Points on a hilly landscape, in no order, each with its height.
A climber steps from a point to the highest of its 5 nearest points, and stops where none of them is higher. Distance is the straight distance between rows; heights are no part of it.
vigef: [  9  13 -33  -9 -14 -56 -23  -5 -29   3  13  -3 -13 -25 -16   7 -25  22
 -43   4]  (h 670)
Nitep: [ 18   8 -21 -30  36   8 -27   5  49  -4 -11   4  51  21   9 -15  10 -19
  12   0]  (h 536)
sab: [-39   0  18  11 -20  21  21  -1 -22  16 -15   0 -48  -8  10  15  -7   3
  28 -26]  (h 351)
Tiz: [-22  13 -30 -24  15   9   3  26  16   4 -34   2 -10  19 -10 -14 -20  -5
  25 -31]  (h 120)
tifid: [ 16   7   4  23   1  48  41  24 -22   7  -5 -13 -27 -13   7  -9 -26  11
  38  12]  (h 408)
lopin: [  2  29 -44 -15 -19 -51 -16   6 -43  13  -4  -7 -37 -40 -24  17 -51  39
 -26 -16]  (h 613)
Sut: [-11  -8 -11 -12   1 -49 -28 -23  19 -11  19   5  20  17 -11  -4  13 -12
 -44  10]  (h 367)
Lota: [-17 -26  23   7 -17 -13   4 -34 -10  -8  11   1  -5   7  15   7  26 -10
 -17   5]  (h 353)
rideg: [ 55  28 -16  -7  35  38  -4  32  12  -6  -4 -13   9  -3 -20 -11 -34  16
  23   0]  (h 557)
lat: [-86  -6  33 -22 -17 -15   7 -29   7   8 -11  19   0  16 -26   0  31  -8
 -19  -8]  (h 12)
sipi: [ 55 -14  -5  -7  30  -5 -42  -3  45 -23  28   1  61  10  -8  -5  26 -11
 -24  26]  (h 682)
Lal: [ 39  11 -36 -32  44  17 -51  -3  36  -8  -5  -1  15   0 -21  13 -37   7
   7 -10]  (h 605)
fesaz: [ 28  -1  -2  33   0   9  16   9 -48  -5  15 -11 -31 -28   4  14 -21  18
   3  12]  (h 598)
dip: [-27  17 -34 -60  29   1 -34  -3  56  -2 -20  27  20  24 -20   7 -12  -6
   8 -30]  (h 143)
Gane: [-38 -15  20  -7 -10  15  20  -9  12   1 -24   4   3  22  18 -14  23 -23
  24  -5]  (h 308)
piva: [-19  -6  20   3  -4  41  40  12   0  13 -36  -1 -17   4  26 -10   3 -11
  49  -2]  (h 192)
giri: [-46  10 -10   1 -15  -2  12   8 -25   9 -20  -7 -43  -4 -19   8 -30   9
  12 -28]  (h 249)
somov: [ -5  13 -33  -2   4  -8  -4  20 -12  -1 -10  -7 -29   4 -21   3 -34   8
   6 -23]  (h 420)
Daz: [  0 -23  10   0   9  -2   4  -3  18 -10  -3  -5  37  26  17 -26  27 -20
  -1  22]  (h 347)
bofu: [-20  18 -11 -28 -20 -87 -34 -27  -7   4  13  16   4 -15 -29  12   6  31
 -60  25]  (h 275)
kime: [-54   0  33  -6 -35 -20   7 -38 -17  14   5  14 -12   1 -10  23  23   3
 -26  -9]  (h 189)
nemum: [ 40   7 -30  20   1 -21  -6  13 -47  -4  13 -11 -25 -34 -13   9 -36  21
 -17   9]  (h 534)
pini: [-59   9 -11 -32  -1 -16  -5   4  27  -1 -17  13   3  28 -29 -10   3  -9
  -4 -26]  (h 61)
nife: [ 15  18 -25 -15  31  23   4  29  17   7 -27  -4   7  15  -6 -19 -21   2
  34 -13]  (h 619)
varev: [-36  -9  41  17 -31  27  22  -9  -8  28   1   8 -34  -1  30  14  29  -9
  17 -27]  (h 444)
sobip: [ 44 -22   2  30 -10 -36  -9 -17 -44 -21  33  -2  10 -32  10   9   8  14
 -44  35]  (h 505)
bezag: [ 53  -4 -16   9  19 -26 -36   0  11 -18  31  -6  30  -7 -18   3  -2   0
 -37  21]  (h 624)
Vib: [-40   3  10  14 -20  36  29  15 -28  24 -26  -4 -65 -15   5  20 -25   5
  43 -34]  (h 310)
Tuze: [-32 -24  52   4 -35  16  16 -24  11  15   4  10  -4  14  42   5  61 -26
   7 -13]  (h 506)
zarep: [ 18  -4 -13  -4  19  -2 -14  11  16  -8   0  -5  21  17  -3 -15  -2  -5
   2   0]  (h 499)
limat: [-68   4   5 -19 -17 -27  -1 -14  -2   1  -8  11  -5  13 -33   3   1   2
 -22 -13]  (h 110)
zatim: [ 20  -4 -22  -1  -8 -60 -33 -15  -9  -8  26   4  15 -14  -8   2  -6   8
 -51  19]  (h 553)
ref: [  1   9 -29 -23  15 -18 -27   7  17  -4  -5   3   3  13 -16  -1 -21  -4
  -5 -18]  (h 361)
nogi: [ 17 -22   0   8   9 -20  -8 -11   6 -21  19  -9  24  16   7 -13  17  -8
 -20  23]  (h 396)
nep: [ 21   6  52  45 -22  41  36  14 -25  32  29  -1 -44 -26  51  27  15  10
  21  -3]  (h 524)
Zev: [ 21  -5  -2  23   9  24  24  21 -19  -1   2 -14 -20  -8   2  -6 -22   8
  20  12]  (h 521)
budul: [ -5 -32  25  10 -14 -24  -4 -38  -2 -15  16   2  17  10  15  -3  35 -11
 -30  22]  (h 298)
fir: [-70   5  39   7 -43  14  15 -15 -20  40  -1  16 -35 -12   0  34  23   3
  -4 -40]  (h 433)
rubuv: [-31  11 -10 -14 -15 -49 -12 -14 -11   0   4   4 -13   0 -26  12 -12  14
 -34  -3]  (h 414)
bito: [-42 -10  19 -12 -28 -51  -9 -45  -8  -3  11  13   9   9 -14  12  23   2
 -44  11]  (h 691)
fud: [ 52  -4 -11  31  -1 -23  -2   3 -53 -19  28 -11  -7 -41  -3  11 -13  25
 -24  27]  (h 532)
Podi: [-11 -13   0   1   4  12  19   9   5  -3 -16  -4   0  15  11 -19   4 -10
  21  -1]  (h 303)
zanod: [  2 -23  43   8  -8  30  31 -14   6   2  -5  -2  21  10  41 -13  40 -27
  24  30]  (h 415)
zafu: [-25   4  -7   5   2  34  31  22 -11   8 -35  -4 -36   1   4  -8 -24   1
  49 -20]  (h 152)
vok: [  6   0 -36 -43  21 -25 -56 -22  52  -7  18  20  28  15 -18  14  -5  -6
 -27  -2]  (h 287)
Rad: [ 17 -30  16  18   4   0   9 -11  -8 -11  14 -11  11   5  15 -10  13  -8
  -5  21]  (h 366)
dokog: [  2   5   1 -10  24  19  13  10  30  -1 -30   2  50  24  25 -34  19 -25
  25  19]  (h 435)
miguv: [ 84  33  -3   0  24  37 -23  19  38 -30  15 -14  47 -17 -28  -6 -15  31
  11  21]  (h 674)
gula: [ 58  11 -18 -13  40  18 -39   9  32 -14   5  -5  29  -4 -19   0 -12   7
   6   7]  (h 666)
zaku: [-81  -7  19 -26 -15   7  20  -6  17   3 -30  15  -1  17 -13 -12  16 -16
   9 -23]  (h 109)
rin: [-41 -32  29 -10 -10  -3   9 -23  20  -6 -10   4  24  29  16 -16  38 -23
  -4   6]  (h 286)
nibu: [ 28  10  -2   1  24  29  10  22  23  -7  -7  -6  45  12   4 -33   6  -8
  23  24]  (h 539)
doluv: [-10 -20  39  19 -25   2   9 -28 -22  15  18   1 -20  -8  33  19  39  -9
  -9  -7]  (h 476)
rerid: [ 23  -5 -16  12 -18 -46 -13 -13 -51  -4  20  -5 -12 -35   1  13 -17  21
 -38  18]  (h 592)
zeg: [ 51   0   8  31   6  31  28  21 -12 -19  22 -18   9 -13  -9  -7 -11  25
   7  32]  (h 430)
lema: [  5 -13  -9  10  -4 -39 -14 -16 -12 -10  17  -4   2   3  -4  -1  -1  -2
 -33   9]  (h 434)
Loset: [  6   0 -25   1  10  -7  -3  12  -6  -3  -3 -11 -14   8 -12  -7 -23  -2
   1 -10]  (h 397)
nevup: [-31  -6 -10 -27   3 -24 -23  -8  40 -10  -1  14  26  33 -11 -10  13 -12
 -13  -7]  (h 655)
bezu: [ 36 -10 -13  23   7 -19  -6   0 -28 -14  19 -10  -3 -16  -6   4 -10   8
 -22  18]  (h 519)
Pitig: [ 11  18  22   5   2  50  51  15  13  -4 -18   3  44   5  29 -36  11 -24
  46  41]  (h 654)
gusod: [ 87  18  -9  22  19  12 -18  23   3 -28  27 -14  22 -24 -39   4 -19  31
 -18  19]  (h 642)
niv: [ 45 -17 -12   3  14 -43 -52 -19  24 -24  43   2  48   2  -4   1  23 -10
 -60  30]  (h 594)
dono: [  2  17 -25   1  14  31  23  38  -9  14 -32 -10 -36   6 -11 -15 -38   7
  38 -18]  (h 233)
tefi: [ 37   9 -36  -3  12 -30 -30   4  -6  -4  16   0  -4  -8 -26  11 -32  10
 -28  -4]  (h 602)
gog: [-11  -7  14  23 -13  17  20  -4 -30  13   0  -6 -47 -12  12  14 -10   6
  20 -13]  (h 416)
Tebo: [-16  29 -32 -30   1 -44 -31   3   7   7  -2   8 -16   4 -36  15 -29  12
 -27 -19]  (h 502)
babet: [-34  14 -25 -14   2  -9  -1  13   2   1 -17   1 -24  14 -23  -4 -25   1
   8 -31]  (h 230)
gona: [ 67   2  -9 -14  38  20 -52  -5  54 -23  23  -4  58  -6 -16   1  10   7
  -5  25]  (h 709)
sanal: [-38  12 -14  -7   9  30  29  31   5  11 -52   2 -20  12   2 -19 -18  -7
  53 -30]  (h 20)
Dife: [ 23 -15  26  31  -6  17  24  -3 -36  -1  23 -10 -23 -20  19  16   3   7
   3  17]  (h 757)
nem: [ 11 -12  58  29 -22  37  32   0  -2  23  24   1 -18  -6  54   7  45 -14
  19   8]  (h 520)
liv: [-45 -13  14  -2 -19  11  16  -7  -6   3 -17   0 -23   6   7   0   7  -4
  17 -19]  (h 283)
Pel: [ 32  -1  -6 -13  30   7 -20   5  43 -10   6   1  58  21   3 -22  25 -16
   0  22]  (h 632)
der: [ 73  27 -23  10  30  18 -11  29  -4 -13  12 -12  -4 -23 -38   6 -45  26
   0   1]  (h 616)
Dipu: [ 37 -19  -7  17  -4 -48 -31 -17 -18 -23  33   3  24 -17   0   4   9   4
 -53  32]  (h 522)
satu: [-43   9  22  19 -40  16  13  -8 -37  36  -1   9 -52 -24   7  38  -1  16
   6 -43]  (h 439)
Fasam: [ 22  23 -40  -6  21   4 -11  28 -12   6 -10 -11 -34  -5 -24   4 -54  12
  13 -26]  (h 523)
les: [-62 -14  58   0 -45  11  11 -29  11  29   8  17  -4  10  15  14  66 -21
 -10 -30]  (h 631)
Peb: [ -6   5  22  -4   9  26  32  -8  29  -4 -32  12  73  23  44 -41  44 -45
  33  45]  (h 456)
Zanik: [ 61   1  -1   6  29  13 -30  12  34 -24  22 -10  50   1 -18 -11   9   6
  -9  29]  (h 685)
Zesev: [ 24  -3  30  23 -11  56  48  12 -11   3   5 -10  -9 -12  26  -3  -5   4
  35  27]  (h 360)
viz: [ 26 -13  47  37 -19  26  28  -6 -29  13  34   0 -26 -20  44  19  34   0
   6   9]  (h 618)
zabok: [ -9  -7  41  23 -24  41  32   3 -11  28  -1  -2 -41 -10  40  14  20  -7
  33 -14]  (h 463)
zug: [-61  -8  11 -25  -3   9  24  -1  30   0 -46  11  32  24  21 -23  31 -30
  29 -11]  (h 671)
teduz: [ -3  14 -35 -38  28   4 -23  14  37   1 -19   7   5  22 -11  -1 -22  -5
  15 -31]  (h 216)
sezi: [-20   8 -17 -35  26   6  -2   9  49   2 -34  15  50  31  20 -22  19 -26
  18  -9]  (h 331)
zan: [  0 -21   2   1 -15 -66 -24 -41  -8 -18  32   9  28  -2   5   3  21  -2
 -59  30]  (h 358)
nimol: [-53  -5   7  -7  -4  30  30  16   7   9 -44   4 -13   7  17 -14   1 -15
  51 -20]  (h 148)
nukiv: [-16   5  -7  22 -19  -3  13   1 -51  13  -3  -7 -56 -26  -1  24 -28  17
  11 -20]  (h 378)
fosa: [-21   5 -16 -16  18  12  11  19  23   1 -35   3  16  24   9 -21   3 -16
  27 -14]  (h 188)
zuba: [ -5  23 -39  -9 -13 -48 -15  -1 -29   8  -1  -3 -28 -20 -28  15 -36  22
 -27 -13]  (h 617)
bitok: [ 44  21 -45  -9  21 -19 -33  13  -6  -1   7  -5 -18 -20 -27  18 -52  15
 -17 -14]  (h 588)
Razun: [-46   2   0  -3 -20 -19   1 -11 -14   3  -8   1 -25   0 -15  11 -10   4
 -12 -15]  (h 235)
Peg: [ 22 -11  18  12   6  33  32  14  -1  -8   0  -9  14   7  15 -22   5  -5
  24  29]  (h 450)
bef: [-14   0  39  33 -34  27  20   0 -29  35  14   2 -46 -19  37  28  21   7
  14 -28]  (h 480)

Call two points neighbours if one is among the 5 nearest of the other. Go from one point of each pair to the other, from neighbour to neighbour, staying as high as possible. Name the lowest point that can't be avoided.
les and bito -> rubuv
Pitig and nevup -> zarep
Pitig and les -> doluv
Dife and nife -> nemum
Pitig and vigef -> nibu
nife and vigef -> rideg
